Each row is a point on a tangle of strands that fork and nearly touch. The rows are in no order.
In the rows, 100 means zero.
Points whose rows are less than 93.1 apart are linked; no others are. Some points are linked to none.
bome: 89,130,95,92,99,105,88,104,76,85,110,86,131,103,86,96,123,111,112,115,123,131,136,101,114,95,77,72,94,96,110,96,99
Zofo: 83,123,102,98,100,100,96,118,138,103,91,109,108,85,85,103,97,156,132,100,81,78,95,78,110,124,134,90,143,77,81,129,129
musok: 113,63,128,130,88,126,125,100,76,80,134,99,128,124,106,95,109,97,45,92,105,98,93,94,103,107,72,104,115,129,120,117,92
Dapo: 120,73,113,118,116,76,137,96,93,78,121,132,120,96,114,132,93,110,106,136,77,108,107,104,105,102,108,124,108,102,99,104,91
vuzu: 104,76,132,84,102,110,116,83,77,94,98,94,43,92,105,125,99,118,148,115,107,94,101,121,105,88,123,103,103,95,108,94,102
Kuz: 67,85,78,110,82,101,93,83,112,81,97,69,80,98,110,94,103,92,79,95,102,105,79,92,71,79,81,126,107,95,85,86,85
Nud: 93,129,107,90,96,78,93,116,114,121,91,120,78,76,59,92,94,151,157,104,63,86,115,96,114,127,120,86,122,85,87,114,112
Dofos: 94,92,136,105,103,86,106,74,104,122,118,87,81,68,97,106,111,120,110,99,133,106,71,112,92,104,86,117,90,97,72,133,93
larib: 97,93,115,99,91,116,118,93,119,93,116,122,102,46,92,120,125,137,141,98,64,78,74,114,91,104,128,132,101,76,84,109,99
geg: 94,100,93,84,109,82,94,107,92,88,89,66,59,124,90,82,96,118,113,113,109,93,102,94,74,93,96,113,113,120,121,128,100
Gimo: 128,139,113,110,87,110,102,88,106,84,127,129,100,117,83,108,103,87,131,99,95,116,106,117,108,82,124,80,85,60,108,84,121
Sif: 122,108,123,77,104,137,102,110,78,92,90,80,87,108,81,112,124,107,89,108,88,90,122,104,94,106,116,81,96,96,101,83,108
rosun: 108,109,83,111,120,86,73,84,117,62,86,126,100,110,137,110,119,92,116,109,102,126,93,119,65,93,98,103,102,71,90,70,109
kezo: 83,133,108,120,86,58,78,108,107,137,102,146,113,81,114,78,93,136,132,95,127,106,91,102,126,92,88,91,122,122,68,103,73
lus: 57,88,92,85,92,77,96,107,107,136,96,68,90,98,93,78,76,75,81,69,128,102,64,79,100,111,79,101,80,91,116,108,68
bod: 108,74,74,110,103,74,136,82,100,59,128,115,98,110,111,122,86,116,122,139,91,124,100,82,116,96,127,119,110,85,126,98,102
bido: 88,96,92,118,91,61,83,76,84,115,115,86,139,49,89,82,108,94,125,87,110,120,109,115,103,106,67,78,100,131,101,106,75
Pevit: 109,79,75,90,85,107,56,107,121,84,71,147,92,95,102,94,79,102,144,73,85,80,104,108,89,93,149,99,85,95,88,62,106
Laz: 101,80,102,80,113,126,92,109,100,115,87,87,94,110,104,98,103,104,121,92,132,141,115,131,87,95,62,107,102,102,86,116,102
Bel: 102,113,101,112,113,76,81,121,122,98,91,88,104,110,107,100,92,76,48,96,108,106,112,99,100,93,91,114,88,108,63,116,93
Nurat: 99,66,109,112,75,103,125,75,90,105,127,85,109,95,102,93,77,112,89,83,105,85,72,93,129,107,110,98,120,141,116,111,102
riri: 83,106,116,110,90,50,63,94,88,118,98,69,143,64,80,88,95,101,120,106,102,107,111,116,95,124,72,56,85,101,125,83,63
Bufo: 67,110,111,112,85,85,68,125,122,118,108,74,114,63,86,96,123,94,113,84,131,100,102,124,80,100,131,98,78,66,115,96,69
Fub: 128,114,107,111,87,106,120,92,119,81,128,108,124,111,76,126,78,71,118,102,59,105,111,103,125,88,136,87,107,67,111,95,122
Vap: 93,103,78,66,124,119,115,117,96,101,78,91,96,112,72,92,64,114,94,124,82,103,116,85,88,123,53,105,120,111,95,129,129
lod: 110,78,76,98,89,104,93,91,76,79,87,106,129,110,127,108,99,105,78,109,108,87,104,92,120,104,112,116,99,143,119,72,87
maso: 95,77,90,116,72,125,63,77,106,73,86,55,95,109,98,96,110,95,101,91,88,162,131,97,104,84,56,90,114,109,66,89,98
Duz: 120,133,66,107,79,130,84,80,80,66,110,80,113,99,90,85,143,85,115,78,76,131,131,90,92,81,94,59,92,74,109,55,106
noveb: 118,132,113,91,95,82,69,125,129,116,101,74,137,89,67,113,100,71,84,61,83,103,114,99,94,113,105,88,99,98,62,101,94
gito: 91,100,108,123,97,81,92,88,128,85,117,110,64,117,111,99,106,111,116,97,86,89,74,105,91,84,155,105,97,76,126,101,101
duso: 101,120,44,99,118,90,104,93,107,93,90,122,118,75,112,103,94,123,94,119,107,99,96,92,101,104,78,126,94,115,67,102,116
Repu: 100,104,72,74,120,141,107,86,101,103,86,103,82,88,87,95,83,118,109,122,103,93,80,94,90,113,98,90,84,87,100,112,145
peku: 89,104,88,96,95,90,115,123,75,141,96,116,102,99,123,72,89,102,129,90,148,100,88,102,105,104,72,101,128,131,143,86,62
misos: 84,98,60,98,72,115,101,63,87,83,115,76,75,103,96,70,108,83,93,101,101,101,88,95,95,72,87,105,88,115,118,88,94
kem: 75,101,144,114,104,74,82,100,118,122,107,146,105,70,91,95,96,146,103,105,101,65,81,96,107,128,106,107,98,115,86,135,78
rafip: 115,107,49,99,80,117,149,86,88,104,120,117,98,121,115,94,85,103,117,94,116,113,85,88,138,78,114,110,100,92,119,77,115
Bufal: 73,93,114,124,111,49,72,82,105,100,105,58,89,74,93,114,111,68,85,105,110,117,115,90,81,81,75,82,69,85,67,95,82
lin: 103,77,99,87,102,83,128,91,88,105,122,78,70,69,84,101,85,99,126,104,93,72,92,90,111,104,119,108,91,100,121,132,115
lov: 112,133,92,88,76,119,112,98,122,109,106,92,92,121,102,114,80,98,97,84,106,127,89,95,114,71,101,98,130,88,61,87,123
tute: 113,98,98,100,71,116,84,96,85,81,105,85,128,114,91,89,116,65,122,62,91,88,103,98,89,91,112,90,103,126,146,86,86
rin: 90,83,121,96,83,96,74,107,122,132,91,96,85,73,93,94,116,96,139,68,127,105,90,125,92,94,133,99,80,80,103,87,69
dun: 89,65,89,115,116,123,124,81,114,76,100,102,87,79,107,109,100,115,59,129,75,97,70,97,87,103,89,139,107,75,67,124,127
Vug: 95,73,88,110,105,71,156,72,86,67,123,88,81,93,113,114,97,122,97,130,70,99,101,101,134,93,135,111,129,92,116,94,117
merek: 93,133,93,108,81,72,95,107,118,145,111,95,100,118,105,75,74,101,61,82,120,72,82,77,138,105,126,96,96,122,111,115,88
mezoz: 95,134,108,73,80,117,110,115,117,154,105,104,138,75,65,101,91,110,97,79,94,72,77,94,116,132,110,103,100,107,84,96,86
sar: 110,87,118,89,97,145,105,109,95,101,91,119,142,99,107,151,103,112,106,91,88,98,116,111,111,113,108,109,103,111,85,71,96
bapi: 92,98,145,112,110,81,78,87,109,79,100,106,80,104,120,92,101,107,84,90,98,77,56,102,69,110,105,107,146,124,92,120,100
mez: 124,65,159,120,111,112,85,104,98,95,91,118,72,134,138,129,111,97,92,112,88,94,122,117,103,94,140,98,96,84,103,83,92
sogun: 79,103,101,88,114,80,103,121,101,125,100,102,111,82,71,91,96,125,133,101,114,95,92,89,93,125,78,118,93,105,125,139,80
boman: 93,116,113,105,81,67,97,89,109,137,128,84,98,108,94,92,74,118,94,104,131,102,88,98,141,100,121,86,82,112,107,96,88
fid: 118,103,114,125,102,69,101,103,105,94,113,151,99,98,115,120,104,116,127,118,94,115,121,127,108,82,126,136,94,93,83,104,89
rofam: 93,104,146,109,121,85,85,114,90,145,95,161,102,91,100,100,93,79,98,88,146,94,99,126,101,121,76,76,64,113,109,100,73
vul: 69,122,106,99,85,77,74,128,111,113,100,97,125,78,82,98,106,89,89,90,116,70,97,104,101,110,138,90,58,80,106,63,58
tunam: 108,87,110,103,115,78,119,112,113,113,121,79,91,73,68,95,86,83,119,83,87,76,95,95,94,106,99,119,108,94,98,162,114
lozat: 86,106,86,119,107,108,101,106,77,111,90,112,133,73,112,80,116,68,76,100,130,100,95,115,84,99,59,88,98,117,120,97,93
negi: 98,116,126,111,113,107,97,109,95,114,103,170,86,117,110,93,92,78,122,96,135,87,99,119,104,92,111,95,69,98,118,95,88
mamom: 104,122,65,85,118,95,103,107,110,119,74,132,116,65,117,126,76,117,115,117,97,84,90,94,111,112,103,121,93,111,38,81,112
mef: 130,102,50,95,76,125,155,69,90,97,137,130,103,112,103,113,122,93,96,114,80,124,105,105,126,77,114,113,92,87,133,72,99
gez: 134,76,76,97,103,102,123,107,109,94,81,76,101,111,103,128,95,72,93,108,40,103,128,111,116,81,141,118,104,82,85,87,121
neme: 104,90,134,106,106,113,76,106,86,99,82,91,79,132,144,129,126,97,88,113,131,109,114,114,98,82,119,96,74,75,100,59,80
Rura: 94,95,101,106,104,109,93,107,62,93,94,84,100,108,125,95,152,89,95,114,121,112,119,120,74,76,85,116,91,98,126,90,68
datu: 118,94,120,106,114,117,89,98,80,121,84,86,139,90,95,124,124,95,105,94,105,143,137,101,116,102,58,67,80,108,66,95,92
faz: 93,115,109,95,109,121,79,99,104,90,109,84,121,67,64,94,145,93,96,91,104,113,106,116,62,106,75,89,72,76,86,108,99
fufib: 90,121,100,136,106,114,64,104,88,77,85,79,101,81,109,72,141,68,68,101,100,116,114,97,66,85,54,77,86,79,100,88,85
gunes: 109,73,124,117,118,116,100,65,85,85,95,92,72,105,112,88,121,81,70,98,72,73,80,113,89,94,120,99,99,111,119,110,119
Zit: 97,88,66,113,114,119,104,114,91,70,93,121,109,132,115,87,120,77,30,128,80,100,113,79,90,97,91,137,68,95,133,110,84
tobun: 122,85,121,98,114,155,86,109,102,76,79,120,143,102,114,129,119,99,101,80,68,92,99,102,73,124,101,97,109,102,101,87,101
lur: 95,90,62,99,80,120,148,81,76,86,129,110,79,120,108,85,87,120,87,108,123,104,92,81,128,83,87,100,107,114,125,106,121
vop: 91,114,79,66,115,92,93,94,74,76,82,81,46,108,89,86,116,126,107,131,103,105,109,102,53,103,80,102,107,97,99,109,113
nubub: 108,79,98,66,93,175,101,91,79,92,83,73,93,123,87,107,93,120,78,106,83,122,129,94,118,107,76,78,115,126,103,95,131
Musi: 108,121,119,107,106,70,103,116,101,105,100,131,90,75,75,105,94,124,143,119,86,84,125,112,107,98,125,107,99,91,88,122,104
big: 84,73,93,120,140,102,113,93,116,53,90,111,97,101,109,94,87,92,46,133,75,86,83,91,86,109,95,115,115,85,93,122,138
makul: 61,87,85,101,109,83,113,92,100,150,100,104,90,90,113,66,70,96,84,101,147,100,55,87,97,120,55,87,65,81,128,109,88
dena: 97,114,90,52,73,85,99,76,90,85,102,80,71,76,76,111,111,159,131,106,95,104,121,106,123,110,120,81,103,106,107,64,101
lufiv: 119,78,121,131,108,109,130,97,86,75,117,107,115,130,106,95,109,66,38,106,66,93,107,88,104,100,97,95,101,102,129,114,99
Siv: 102,64,77,99,114,97,108,73,90,81,115,88,58,114,118,118,121,84,116,116,84,109,90,102,87,64,135,115,64,85,141,87,104
befuz: 74,103,98,82,111,128,107,126,117,123,79,105,90,122,96,89,86,99,102,90,132,123,84,97,79,106,42,102,117,89,93,130,109
Zuke: 108,51,96,131,75,102,127,82,80,90,142,100,101,110,117,87,109,100,62,83,112,102,73,104,118,98,84,115,99,156,115,111,83
Turur: 92,96,86,100,116,104,99,126,93,78,94,105,107,117,113,91,145,86,55,118,103,102,106,106,62,95,92,130,74,76,120,107,76
nepu: 108,77,120,96,116,102,88,134,109,93,85,81,95,127,106,118,97,65,65,92,121,113,129,109,97,87,99,106,68,79,84,118,107
lumok: 139,98,123,91,111,137,96,86,73,79,95,114,104,90,96,121,141,103,114,107,65,107,128,99,105,95,105,82,84,86,102,87,117
vum: 79,113,90,118,107,96,57,119,119,57,89,80,101,98,101,84,126,81,81,92,109,132,115,101,51,99,71,84,102,64,85,94,98
torod: 86,111,80,134,104,93,75,103,132,58,102,105,122,99,119,97,128,92,89,117,107,141,97,118,58,91,94,89,105,51,94,73,94
Kera: 106,142,115,98,94,93,80,81,94,68,136,110,122,107,73,104,98,104,122,116,111,114,121,97,119,84,100,59,83,79,103,98,126
vok: 103,85,116,117,111,124,95,120,116,85,87,105,147,126,111,117,106,74,67,86,124,138,120,97,109,85,73,94,81,87,86,113,109
fip: 103,133,98,85,82,140,140,126,113,139,94,103,104,116,106,96,87,121,66,99,101,83,80,92,119,97,109,111,149,112,82,101,109
koz: 115,58,135,101,100,107,94,105,77,87,88,114,82,106,110,126,98,109,124,105,81,85,123,117,99,94,143,97,104,107,118,83,87
tam: 142,68,89,112,111,77,114,106,89,91,99,77,101,97,106,133,106,83,92,109,67,116,154,102,112,78,112,126,81,108,68,112,107
Mede: 94,82,128,100,91,138,95,117,121,90,102,117,143,84,89,123,114,89,111,60,99,90,73,120,72,119,102,108,101,94,99,112,95
Lesav: 84,78,115,113,113,133,98,119,92,96,93,96,161,91,95,126,106,83,96,88,123,137,122,102,97,105,52,82,103,95,87,105,113
tiv: 103,85,93,100,121,87,104,121,102,102,75,127,69,100,129,106,81,102,148,97,102,81,92,87,107,104,109,128,113,104,102,108,121
vilag: 93,88,82,112,116,97,127,138,113,85,117,114,146,92,92,97,84,111,71,113,115,88,94,89,115,112,108,126,88,93,110,137,113
vad: 101,117,106,106,79,150,127,108,109,108,96,93,74,146,111,84,78,106,50,106,98,98,93,96,126,88,93,112,143,107,87,105,110
zase: 119,63,92,123,104,125,90,70,91,74,114,94,84,110,107,88,126,74,69,93,71,107,102,98,98,80,102,108,66,126,118,134,105
Nesa: 82,103,95,70,109,59,98,119,99,121,84,87,118,101,89,98,78,144,123,107,113,109,97,88,87,128,61,114,123,109,100,114,87
besan: 115,121,103,102,93,97,95,107,75,71,109,101,123,102,77,98,103,44,122,87,75,71,109,90,94,92,112,80,81,106,143,78,87
piri: 120,115,117,112,107,86,98,100,108,87,111,77,113,69,68,90,127,88,88,93,48,78,118,121,98,104,128,93,121,106,93,130,115
tevo: 102,125,105,82,110,94,106,137,120,140,99,133,93,99,106,95,90,80,138,67,92,79,86,72,99,109,90,107,134,97,90,148,129
Vof: 95,116,93,71,111,109,119,87,95,75,88,93,64,89,103,100,106,149,112,125,90,87,85,91,59,109,83,118,132,91,83,101,117
kog: 90,114,113,116,79,93,112,106,125,115,103,123,55,118,138,91,113,117,124,102,88,69,77,79,103,83,150,122,124,64,110,98,97
Tugu: 104,107,52,89,115,104,123,105,82,101,77,112,106,83,117,96,101,106,92,115,97,70,91,98,94,94,98,151,88,106,96,95,96
tivul: 80,129,92,124,87,71,91,115,138,99,106,94,89,126,123,80,75,79,56,70,105,85,66,80,110,81,114,99,113,112,109,111,98
vom: 75,117,90,79,84,126,100,120,83,119,98,83,128,109,92,96,114,143,83,134,144,151,142,114,114,101,73,82,86,94,104,88,84
fike: 142,119,84,101,102,89,117,107,118,86,113,97,114,109,87,138,93,54,123,97,55,108,125,106,105,74,124,101,100,72,79,76,113
rem: 117,95,83,119,127,115,117,95,90,71,93,113,103,130,107,88,117,83,39,138,50,91,114,80,98,98,112,97,98,95,124,108,113
goru: 103,124,94,98,88,82,80,78,108,86,111,87,118,100,82,72,75,74,99,68,87,76,68,85,100,113,91,79,132,146,102,110,107
fik: 114,92,59,86,100,107,57,101,99,86,74,110,102,90,98,87,104,72,133,80,97,79,103,107,98,109,135,92,65,107,118,73,109
Mar: 66,91,69,115,100,90,137,118,91,144,102,118,104,78,118,75,93,71,96,99,155,81,69,91,96,108,71,99,87,80,130,97,91
Nura: 123,71,93,101,96,120,79,87,111,77,89,137,123,106,122,125,139,130,114,110,77,127,115,114,85,116,131,114,92,90,109,72,61
litak: 85,115,87,94,100,117,113,123,126,107,97,130,116,109,109,91,80,69,134,64,130,90,74,67,104,106,78,100,114,83,112,134,139
sogif: 94,110,80,112,63,126,83,92,110,83,97,66,103,132,110,84,107,107,97,98,114,152,116,111,101,70,83,97,125,102,88,79,100
vume: 74,113,112,120,89,75,70,102,114,110,89,163,119,66,101,82,99,132,116,87,118,76,79,97,99,101,111,106,92,113,82,103,58
zufi: 90,84,142,94,109,97,115,91,94,142,98,105,90,59,95,104,109,141,100,104,95,80,83,118,93,128,101,123,104,114,94,140,87
leves: 121,124,109,133,96,89,135,97,108,118,116,153,63,117,131,87,101,120,112,109,83,80,81,96,120,83,135,122,134,98,111,101,100
noze: 97,91,101,96,104,87,136,79,94,116,97,93,37,85,116,100,106,117,142,115,94,76,98,102,122,87,140,107,108,77,112,115,122
Kimig: 99,86,73,61,125,89,124,101,99,141,70,89,91,85,90,100,53,120,101,119,76,98,98,72,98,132,60,119,91,84,83,124,123
fadip: 79,118,92,77,94,103,103,126,127,148,95,96,135,73,72,99,93,127,122,88,101,76,81,74,100,144,96,105,86,85,100,130,90
vob: 111,118,99,83,91,117,99,97,96,118,91,72,141,92,72,115,108,114,89,91,89,127,136,97,114,114,62,81,103,121,63,88,93
digif: 120,140,116,106,98,96,86,123,126,101,105,96,136,89,70,93,95,65,79,70,66,73,101,104,97,112,129,86,101,104,94,119,113
mem: 87,93,78,97,103,146,128,104,116,89,104,109,95,116,90,84,73,77,103,71,126,116,69,81,98,85,57,108,111,81,102,127,135
giged: 97,106,129,98,87,69,147,91,90,88,126,83,85,85,84,135,87,130,103,126,81,83,118,103,139,94,131,95,129,91,102,79,107
fak: 91,87,110,87,78,106,60,113,117,102,84,122,68,100,85,89,103,103,156,58,111,98,106,116,82,91,150,83,86,83,109,65,87
guke: 96,77,108,105,108,88,127,114,103,99,125,84,126,84,67,102,84,96,55,102,112,82,105,91,114,115,83,119,84,121,87,133,95
tav: 89,102,137,100,105,84,137,76,84,117,124,70,74,83,77,102,82,115,105,112,81,88,94,98,125,106,113,80,147,98,89,107,118
Tilim: 86,89,63,119,97,101,118,129,77,120,90,126,116,70,131,80,91,66,105,102,149,95,94,123,93,100,71,100,105,115,147,88,78
Tigiz: 112,109,131,93,112,76,105,120,87,124,118,111,105,101,65,105,73,77,104,109,94,66,119,103,127,110,126,76,72,107,117,105,96
getug: 116,107,83,118,102,94,94,86,71,106,107,98,76,110,98,65,115,64,81,93,103,133,144,91,118,84,47,82,65,127,86,110,99
runa: 105,62,127,127,103,97,89,67,106,75,102,94,86,114,136,105,113,94,66,94,90,95,63,104,81,99,104,114,120,115,107,106,101
simil: 94,99,114,90,96,38,56,105,97,115,93,72,124,108,76,90,69,110,102,98,101,96,106,94,101,131,93,69,88,115,110,91,73
gotun: 108,86,77,118,86,76,113,84,97,93,106,106,120,121,133,119,87,111,66,123,94,91,97,92,139,96,149,116,87,124,118,57,77
dero: 110,119,53,79,111,147,86,105,113,92,81,121,128,90,92,98,102,108,102,100,97,94,87,102,87,112,112,96,77,89,94,77,137
lono: 114,100,71,98,118,70,107,111,117,99,84,99,59,115,132,104,94,99,121,111,102,102,103,100,96,75,124,141,101,80,82,112,125
tig: 97,95,80,94,102,81,69,97,120,105,80,104,101,85,93,90,86,95,99,89,103,75,87,99,113,122,146,92,58,113,114,111,103
maniz: 100,122,92,94,73,101,95,89,94,87,101,98,109,114,103,76,93,76,117,66,94,70,71,96,92,100,103,89,125,142,131,80,82
tomo: 97,93,78,85,101,90,112,106,91,112,79,126,84,71,113,123,76,117,152,119,103,86,107,95,114,105,112,116,99,103,80,77,103
Sada: 104,102,103,73,86,137,110,115,103,129,95,78,156,83,82,128,99,108,91,79,103,101,100,110,120,117,96,99,106,126,76,86,95
tir: 109,103,114,92,108,95,78,131,124,103,69,93,78,105,104,93,94,120,114,88,70,90,104,113,98,110,136,96,150,108,79,103,119
tib: 125,118,119,90,93,94,71,117,108,102,96,64,111,101,76,113,128,96,99,77,85,99,130,107,82,106,120,87,90,99,75,78,98
linek: 91,147,77,82,74,138,137,122,123,124,97,104,102,109,93,103,93,100,94,102,107,98,81,82,103,79,93,121,125,61,71,87,109
godim: 84,92,116,95,119,85,82,127,122,93,67,93,100,94,90,86,81,161,123,112,85,95,110,105,120,126,145,91,141,88,79,108,136
Kesa: 92,98,123,96,113,117,79,88,87,141,99,137,122,111,108,89,91,85,120,87,145,115,85,123,103,126,54,61,73,120,137,104,93
gafu: 98,102,109,84,89,141,121,99,93,112,95,99,88,144,118,99,79,111,71,112,139,118,90,94,108,95,74,92,116,104,97,92,112
nife: 99,87,74,113,111,106,137,105,91,97,125,124,98,109,99,88,85,105,77,115,118,77,90,83,118,97,105,115,90,100,118,123,123
Vure: 137,76,84,117,112,74,88,100,102,90,92,91,103,109,129,118,130,69,90,104,79,128,123,104,95,83,113,122,72,93,81,97,89
Vodiv: 101,115,99,82,97,96,93,130,82,102,90,121,125,108,64,92,79,65,113,93,88,56,117,92,108,107,123,88,79,122,143,84,84
mide: 101,104,108,68,96,151,111,81,63,114,93,103,99,134,95,99,95,113,68,113,120,111,112,93,113,114,56,70,93,119,110,88,108
Movo: 76,93,115,94,88,121,114,82,75,149,98,129,108,79,108,86,96,107,131,91,146,116,80,123,98,111,61,80,100,113,138,82,70
bopez: 102,103,114,75,93,60,65,83,96,114,88,88,93,113,86,97,74,155,102,111,80,104,113,104,114,131,107,66,88,115,110,87,103
Fisi: 93,88,106,73,123,109,104,124,88,66,78,83,101,122,95,111,90,113,99,114,105,102,118,93,62,117,54,114,137,131,95,108,108
marok: 110,95,134,94,98,76,92,93,116,124,114,71,96,71,52,89,95,80,103,77,63,80,87,110,105,120,118,89,115,116,99,145,106
mina: 86,107,122,100,111,124,84,102,117,107,113,113,138,72,66,102,119,89,122,71,115,99,88,121,84,122,82,96,75,95,93,137,103
fizip: 88,75,79,89,110,92,93,97,115,96,69,65,59,105,111,78,76,111,100,100,104,79,86,77,93,108,107,107,109,107,114,132,123
Div: 117,69,100,101,94,149,82,101,84,70,81,67,100,130,92,97,98,101,88,91,86,141,141,89,118,94,65,98,112,124,86,119,116
losor: 73,95,111,99,115,55,66,93,125,79,99,66,94,90,101,110,92,77,62,99,116,97,85,92,74,107,91,98,80,85,60,103,95
par: 94,114,94,110,104,90,105,110,100,87,102,118,130,106,116,100,100,86,98,96,116,106,87,103,84,86,77,119,122,102,105,96,88
sul: 100,90,150,82,108,88,93,79,105,124,99,87,78,92,96,110,61,120,102,94,85,90,72,98,102,125,106,69,134,109,88,105,115
Sim: 104,121,93,87,109,97,104,125,110,118,87,102,88,106,114,90,99,66,125,67,107,105,88,100,86,84,85,118,137,104,91,115,96
kole: 102,112,49,90,61,140,94,93,105,63,101,74,109,119,95,87,112,87,113,91,89,149,128,100,94,73,89,91,113,71,103,64,105
vuvek: 101,122,99,110,85,60,74,79,94,134,101,112,121,74,93,89,109,121,129,97,111,126,117,130,124,101,86,81,96,134,80,100,72
lese: 100,119,99,103,116,120,61,97,79,93,95,74,96,72,64,79,145,79,90,105,97,128,133,86,73,98,54,69,55,69,95,102,96
Dono: 106,97,80,104,76,101,128,102,100,104,112,114,101,112,118,115,113,106,78,112,101,79,87,105,120,95,146,128,84,96,116,67,65
bepu: 104,85,89,138,100,119,88,84,75,81,126,106,77,117,102,73,125,54,61,100,97,117,120,90,108,80,58,107,65,115,103,107,98
Gufu: 79,117,118,95,77,62,88,102,104,134,116,79,125,101,90,114,85,101,72,103,119,76,97,95,120,112,132,92,71,106,87,66,61
Lifo: 108,92,63,96,68,135,125,80,98,92,112,98,115,115,112,107,125,111,72,110,90,114,104,106,116,81,125,125,80,91,116,80,87
belaz: 122,114,60,104,109,91,90,110,115,84,80,113,87,126,133,97,107,89,123,99,105,125,110,118,85,79,114,121,107,89,101,88,113
rofur: 90,110,85,88,77,88,120,97,70,124,102,79,90,113,104,72,89,84,109,91,122,92,87,97,99,96,78,99,120,137,128,76,66
Petub: 80,73,76,83,126,109,118,85,96,101,75,84,53,103,98,83,65,100,87,124,112,69,76,79,98,112,103,95,88,77,116,116,135
varod: 105,74,118,97,119,102,83,92,92,73,100,83,88,114,113,120,109,120,109,122,121,123,115,111,85,89,90,112,101,98,77,108,105
Sezan: 133,72,77,109,126,92,111,92,104,81,109,117,78,127,113,130,121,65,114,115,74,131,115,105,92,69,131,122,70,71,122,97,96
malig: 87,98,153,100,93,82,71,79,111,90,106,100,76,93,113,113,79,122,127,87,96,86,68,92,88,106,110,77,163,120,80,90,102
fud: 92,125,105,117,100,101,93,96,140,85,107,101,84,123,112,98,92,76,76,82,96,80,53,87,84,87,130,99,112,68,108,100,107
benu: 72,64,144,123,99,59,78,80,95,104,111,50,99,86,107,111,100,97,90,100,129,128,106,105,87,96,69,86,97,102,74,102,71
Vav: 111,119,99,94,78,138,106,90,132,106,108,105,99,107,111,115,90,93,116,64,90,112,50,92,86,91,106,101,138,78,69,78,122
lonit: 88,89,86,95,113,111,133,97,111,82,93,79,49,93,99,105,88,118,91,125,80,96,93,96,79,87,95,135,123,74,71,113,125
govu: 88,93,84,74,116,73,124,104,95,123,95,90,107,64,87,114,77,134,133,115,79,84,91,67,85,136,70,121,132,103,79,121,104
Pafuf: 66,93,73,103,104,62,70,85,119,76,81,74,90,76,114,97,88,89,98,103,116,101,65,87,66,90,83,103,109,99,74,87,101
dimo: 88,77,56,107,88,101,111,74,74,75,118,83,71,116,119,90,132,69,102,105,95,124,104,96,71,56,88,115,77,102,144,78,86
vep: 110,143,115,78,81,78,67,90,107,125,104,72,70,138,87,96,85,130,114,99,103,123,114,110,120,106,118,47,89,103,112,79,102
kub: 100,118,81,105,108,97,115,87,83,116,108,109,66,99,98,74,109,84,84,111,103,117,118,117,100,86,43,118,89,122,58,113,101
rek: 109,119,121,120,89,109,101,103,113,110,98,169,82,125,119,94,85,117,105,103,110,79,96,116,127,75,137,100,98,104,110,91,101
vuga: 106,136,111,67,79,85,83,78,74,106,102,92,76,115,94,114,115,134,120,114,106,107,135,111,117,102,113,62,83,97,104,53,84
vipov: 94,78,155,105,105,94,87,79,85,77,110,68,109,107,116,121,122,128,73,111,117,110,102,98,85,108,76,93,106,112,65,107,86
sed: 111,79,121,102,111,90,108,114,88,110,119,109,129,82,81,108,82,104,81,110,99,71,112,105,133,131,111,93,87,136,112,125,104
Nug: 124,106,115,102,103,89,101,118,103,89,84,100,97,125,122,108,74,104,94,110,78,96,115,101,109,94,124,96,144,122,87,86,118
Zudu: 108,82,114,105,95,76,96,92,106,104,117,95,115,96,100,96,57,66,99,66,103,74,72,87,127,122,107,77,128,147,118,115,107
Fibu: 99,110,93,91,111,95,131,121,73,115,110,99,102,88,99,104,112,67,91,115,103,62,91,102,82,93,99,140,91,92,105,87,74
Natan: 101,101,120,97,107,91,131,95,85,131,121,99,69,88,93,104,103,107,75,120,119,119,100,106,95,98,59,120,90,98,63,122,98
Fude: 99,111,118,107,109,89,78,116,64,111,87,103,98,111,119,97,130,90,106,115,135,100,135,107,100,90,106,80,73,95,117,76,67
zat: 147,129,106,97,102,133,80,88,81,68,110,97,103,108,82,111,133,103,128,82,63,127,142,87,103,93,103,56,93,84,99,89,129
sak: 116,101,119,115,131,119,102,85,107,65,89,120,117,112,103,96,105,96,56,120,56,91,94,99,88,115,106,80,113,81,92,106,135

Follow the links from the first point to the second, and from the first to the third. Name the last point that the two ways share.
Kesa, tam, koz -> peku
guke, makul, dun -> maniz
makul, gito, fadip -> Tilim
vilag, lin, rofam -> maniz
sogun, Movo, belaz -> Sada
lus, vipov, lod -> Tilim
Vap, misos, benu -> losor
noveb, sed, fizip -> rem
duso, Fisi, Siv -> Sada

A fork is a point with three links, a tip a point with one. Leave the first point through the second and follow the links. Name the first fork or tip that comes.
Duz, zat -> rem
zase, gunes -> Nug
torod, rosun -> Fibu
Natan, Dofos -> dena
dun, lonit -> dero
